Points on a hilly landscape, in no order, each with its height.
From any point a ball rolls to the lowest of the 2 points nearest to it. It stops when none of these is lower. Distance is the straight distance between rows; heights are no part of it.
<105>: 23  -17  -1  9  -21  9  -25  34  -8  -30  1  32  2  -7  -26  1  -4  3  -14  -22  height 23.1
<481>: -7  -23  -9  42  15  34  51  5  25  -11  10  -4  -17  -1  -49  -17  -4  34  6  6  height 45.1
<573>: -39  4  -26  10  11  27  39  -9  39  -39  12  2  6  28  18  -10  13  42  13  30  height 53.8
<25>: 56  -10  -2  7  -7  -20  28  -38  4  -21  -7  -30  -8  -40  -12  -19  32  57  27  16  height 28.6
<107>: 53  -15  4  2  0  -20  -6  -45  26  22  12  23  -2  -13  26  -7  9  48  -14  -28  height 60.1
<697>: 46  -22  0  2  -13  -6  -23  -14  12  25  0  13  4  13  36  -24  -24  24  -18  -30  height 56.6
<626>: -44  8  5  -39  -18  6  -17  -33  20  -7  -3  2  9  22  66  3  -11  -20  -1  41  height 51.5
<545>: 6  -5  2  -29  -25  -35  -29  -25  6  -39  -7  6  0  -18  43  -8  9  -20  14  10  height 34.5
<404>: -20  0  -19  -13  -2  10  -1  -33  13  -19  -10  -13  14  16  37  -6  -12  5  20  24  height 56.9
<335>: 9  -20  8  -29  -21  -10  -21  -27  5  8  -6  10  -9  -19  23  8  -2  -31  0  6  height 27.9
<317>: -64  8  -1  -35  3  23  -15  -22  14  -11  -7  15  23  -4  38  36  5  -34  15  35  height 46.3
<427>: 13  -5  8  19  9  8  9  11  9  27  3  16  -3  31  23  -22  -22  35  -23  -31  height 53.0
<849>: 47  -27  2  25  -5  -12  12  -6  9  -39  -2  -11  -5  -21  -14  -35  11  41  14  -9  height 20.3
<257>: 39  11  2  -4  7  -13  39  -43  16  -6  18  -20  6  -33  1  4  45  84  11  10  height 39.9
<463>: 46  -2  -2  -3  25  12  -29  -17  -7  8  -4  8  44  -2  23  13  4  30  12  -67  height 36.2
<388>: 34  -13  10  -21  3  29  1  25  -7  7  6  32  -20  -37  -55  37  14  -34  -6  -32  height 24.1
<7>: -37  7  -1  36  -1  23  -12  38  -33  41  -22  -32  13  36  -24  -14  -19  -48  -19  3  height 19.5
<453>: -37  9  15  3  -31  -68  -29  32  9  -50  1  21  -6  -39  24  3  -6  -18  -1  27  height 30.4
<647>: 11  18  14  -2  -1  -13  36  40  -12  2  7  2  -25  25  -2  -23  -3  13  -11  -3  height 57.8
<113>: -11  -10  11  24  -5  -29  -17  49  -36  -13  -10  11  -5  -39  -65  7  -3  -44  3  -19  height 31.8
<887>: -3  30  16  -30  -2  -45  22  -13  -1  -28  -3  -4  -14  -39  20  22  32  -22  19  25  height 37.3
<761>: 0  47  -24  -40  12  -1  24  -54  11  -5  19  -8  14  -19  31  41  44  21  26  21  height 49.7
<30>: -20  -15  -9  11  -1  9  13  -19  -6  21  -23  -39  2  38  35  -36  -45  -5  10  12  height 58.4
<424>: -22  -35  -2  9  0  48  -4  -19  36  51  -4  9  -10  36  10  -7  -39  4  -25  14  height 30.3
<19>: -4  35  -18  -18  16  -5  58  -40  -7  34  -10  -41  -22  -6  12  2  -4  -11  24  19  height 51.1
<408>: -17  17  -16  -8  22  17  26  -22  40  -17  32  13  16  28  34  8  17  61  -5  10  height 45.7
<275>: -19  -6  12  24  -26  -16  -50  45  -38  -38  -18  26  10  -14  -43  22  2  -41  -23  -7  height 29.8
<698>: -30  -13  -13  -5  6  17  17  -18  32  -43  17  7  -1  -4  -6  10  22  14  9  25  height 58.2
<654>: 3  4  2  -58  -15  -2  -15  -47  14  22  11  28  -12  -32  12  42  23  -34  0  26  height 34.3
<625>: 27  -15  -2  -13  -8  -1  -1  -60  37  49  28  13  -22  -22  12  7  16  42  -24  2  height 64.0
<722>: -35  16  18  -8  -37  3  -37  43  -20  -34  -2  40  0  22  9  12  -1  -13  -48  19  height 67.4
<557>: -20  -3  23  -8  -10  -53  -1  2  17  -29  2  12  -15  -53  15  14  6  -28  13  28  height 33.5
<359>: -70  18  -6  10  13  -23  17  15  0  -19  -18  -27  18  -9  17  5  -29  -32  33  20  height 41.1
<318>: 5  3  24  -20  -6  25  -2  -5  11  79  -1  12  -12  24  28  20  -21  -27  -28  -1  height 64.7
<386>: -5  9  15  17  14  -69  8  45  -32  -6  -8  -19  -21  -39  -52  -9  8  -43  34  -12  height 33.0
<964>: 21  12  -10  -23  -2  -39  -11  -5  -17  -31  -6  -20  10  4  27  -24  7  -8  22  -3  height 41.4
<853>: -3  14  -7  -8  12  13  20  10  6  -85  8  5  21  -27  -18  13  46  27  31  13  height 34.4
<751>: 38  32  17  -38  8  -15  15  14  -19  49  14  2  -12  4  8  21  11  -24  -3  -22  height 32.5
<836>: -22  -40  -15  10  14  75  -28  -11  29  28  -5  16  5  13  -13  15  -27  -12  -18  1  height 35.6
<123>: 13  33  -3  -12  -5  -32  1  34  -28  -30  4  -26  14  38  23  -31  7  11  9  2  height 47.9
<279>: -24  33  -9  -6  20  31  24  -10  17  12  4  -7  27  47  52  6  -15  39  4  6  height 31.6
<251>: 28  -14  -18  -15  26  49  -31  -6  17  0  7  24  27  -27  -31  46  12  0  10  -32  height 41.2
<77>: 12  -38  4  12  -10  21  5  2  8  18  -8  16  -32  -14  -32  -10  -21  -22  -7  -11  height 19.2
<399>: -23  -6  2  17  -11  41  2  40  -3  7  -4  19  -11  33  -12  -8  -25  5  -34  -1  height 62.9
<193>: 19  46  13  -6  -8  -37  10  60  -36  -22  22  6  -11  33  6  -16  17  13  -16  -7  height 53.9
<500>: 29  12  5  -33  0  -12  -14  23  -30  24  4  -14  5  -3  -14  7  9  -48  9  -16  height 27.2
<962>: -14  -1  26  -8  -24  -26  -23  7  -19  33  -2  -30  -21  37  40  -27  -27  -37  -22  26  height 14.2
<234>: 42  -45  2  37  -6  -3  20  -7  1  -7  -13  -20  -23  -35  -41  -38  -15  4  13  -17  height 14.5
<678>: 4  -16  3  -4  15  64  -31  11  10  24  -1  20  25  -1  -19  38  -7  -11  -14  -27  height 39.0
<101>: 20  7  -1  26  -22  -1  -37  47  -39  -10  -7  10  25  25  -26  -9  -10  0  -31  -25  height 15.2
<536>: -76  9  -1  -11  13  -11  3  -2  19  -28  -14  3  22  -34  15  36  -11  -34  29  23  height 43.2
<682>: 30  11  17  -1  -17  -4  21  15  14  -62  27  23  -7  -16  -7  -9  44  45  -2  9  height 57.1
<395>: -33  24  18  10  -4  -76  -34  44  -48  5  -3  -18  -12  16  6  -23  9  -38  15  30  height 29.3
<196>: -2  -8  13  29  -27  3  -6  48  -21  18  -5  13  -29  38  -28  -22  -29  -10  -52  -1  height 64.4
<12>: 18  -17  3  37  9  10  40  9  20  2  8  7  -16  12  -6  -38  -12  58  -11  -13  height 48.9
<721>: -12  12  16  11  -18  -43  -50  23  -42  18  -4  -23  -2  49  23  -41  -8  -34  -6  25  height 22.8
<885>: 19  12  4  -20  23  14  -10  -24  14  16  13  28  24  8  31  34  18  25  -1  -37  height 42.6
<313>: 16  34  -9  -44  0  -26  22  -45  -4  -18  8  -10  -5  -58  7  35  53  -8  27  23  height 42.4
<484>: -1  -21  -7  2  38  28  -24  -47  35  13  29  38  22  8  13  23  27  47  -25  -46  height 49.0
<872>: -33  -13  6  43  -11  -23  -43  23  -36  30  -29  -27  5  24  -25  -30  -30  -49  -12  10  height 22.4
<155>: 49  -22  -4  0  -9  -14  -37  12  -27  3  -11  -12  4  -19  -25  -15  -4  -34  5  -35  height 22.5
<253>: -15  9  -2  37  -19  22  -38  39  -36  7  -15  -16  26  45  -19  -11  -13  -16  -35  4  height 12.9
<540>: 51  -1  -14  4  17  14  6  11  -14  -1  -3  -1  19  -21  -19  12  6  17  22  -53  height 31.1
<349>: -29  -30  4  31  -9  -57  -37  15  -21  19  -27  -27  -7  -1  5  -42  -46  -39  6  5  height 24.3
<440>: -45  -11  -7  4  -2  34  0  18  7  -31  -3  20  3  20  -4  3  -7  -4  -5  16  height 61.2
<656>: -12  -5  -23  13  36  41  1  -34  31  20  0  -8  39  39  35  2  -15  49  6  -17  height 15.0
<1009>: -32  -3  9  13  -39  -46  -62  28  -17  -58  -12  28  15  -30  -4  15  -14  -25  -14  9  height 26.1
<842>: 8  -4  -22  -5  22  23  22  -37  18  16  3  -9  -8  -21  -21  19  16  8  17  -1  height 39.4
<932>: -30  -18  -13  7  13  -2  20  -43  10  28  -28  -29  -12  -2  20  -14  -30  -27  24  11  height 55.9
<950>: 10  14  24  3  -7  29  -17  19  -13  70  -3  -18  14  34  14  0  -26  -25  -31  -17  height 63.1
<168>: 46  -22  -2  25  -4  -8  7  36  -28  5  -5  -12  -12  -5  -48  -29  -11  -12  7  -37  height 18.8
<977>: -23  -47  5  9  -9  22  11  -17  36  22  -2  19  -41  3  -17  -20  -26  -7  -20  17  height 23.5
<84>: 7  1  -1  -27  3  5  13  -37  21  62  14  23  -30  3  16  24  -6  8  -23  5  height 66.9
<37>: -1  39  -7  -8  21  17  51  13  2  -41  14  -3  13  5  0  14  35  23  19  2  height 41.6
<325>: -15  -7  13  -13  -28  -13  -40  5  -14  3  -12  -3  -3  4  20  -9  -20  -45  -13  6  height 22.1
<80>: -13  33  14  1  -21  24  -21  54  -12  -22  11  47  18  37  9  13  6  30  -43  -9  height 70.4
<380>: 21  -8  -18  -2  35  42  7  -25  24  29  22  16  -5  -28  -45  42  19  19  -7  -21  height 43.3
<946>: -13  39  -18  -16  20  10  62  -13  -1  -9  2  -24  2  5  11  13  13  3  31  20  height 47.4
<60>: 3  3  -28  -24  5  1  6  -66  23  -3  12  -7  3  -22  12  11  31  15  15  23  height 45.8
<286>: -11  -14  19  18  -45  -5  -33  38  -11  -19  -10  36  -24  17  -5  -16  -25  -11  -54  11  height 65.6
<398>: 11  1  -8  -5  0  20  -4  24  -1  -56  11  23  19  -15  -18  15  19  13  14  -14  height 28.5
<927>: 20  -32  -10  22  0  -3  24  -57  31  -3  12  -33  -13  -38  -32  -13  18  59  13  18  height 36.7
<884>: -2  2  -37  5  31  25  23  -54  31  28  6  -14  6  7  6  6  -5  48  11  -6  height 30.8
<578>: -1  -43  4  48  14  18  42  -27  22  -21  0  -30  -20  -30  -61  -12  10  42  21  17  height 41.9
<623>: 26  23  3  -13  -1  -17  36  -13  19  -46  20  -6  5  -16  17  1  50  60  13  22  height 50.6
<273>: -31  27  -10  -3  23  -44  24  20  -31  -28  -15  -42  15  -1  4  -11  2  -29  41  9  height 38.1
<452>: 64  3  12  -6  9  -2  -2  29  -15  21  6  18  -2  -22  -32  19  13  -7  -3  -54  height 27.3
<272>: -4  2  -10  1  11  3  46  -35  1  63  -18  -27  -34  10  8  -5  -30  -15  5  3  height 53.7
<980>: 10  -1  -3  -1  3  11  -10  10  -19  32  -12  -34  18  40  12  -18  -29  -17  -1  -10  height 61.1
<364>: -3  -21  18  10  -3  34  16  36  -13  16  -6  27  -32  -20  -62  10  -17  -38  -20  -19  height 21.9
<428>: -25  34  3  0  18  -50  -16  24  -48  3  -12  -38  20  35  3  -30  6  -33  41  18  height 34.0

Call two points neighbours if one is among the 2 nearest of the other. Go from one point of each pair to the other, from neighbour to neighbour, staying as low as possible. Name the highest point that can't be avoided.
<77> / <842> -> <380>
<234> / <77> -> <751>
<962> / <1009> -> <273>

Where does a ball stop that starts at each point below?
<626> -> <962>
<722> -> <656>
<885> -> <77>
<950> -> <253>
<193> -> <962>
<80> -> <656>
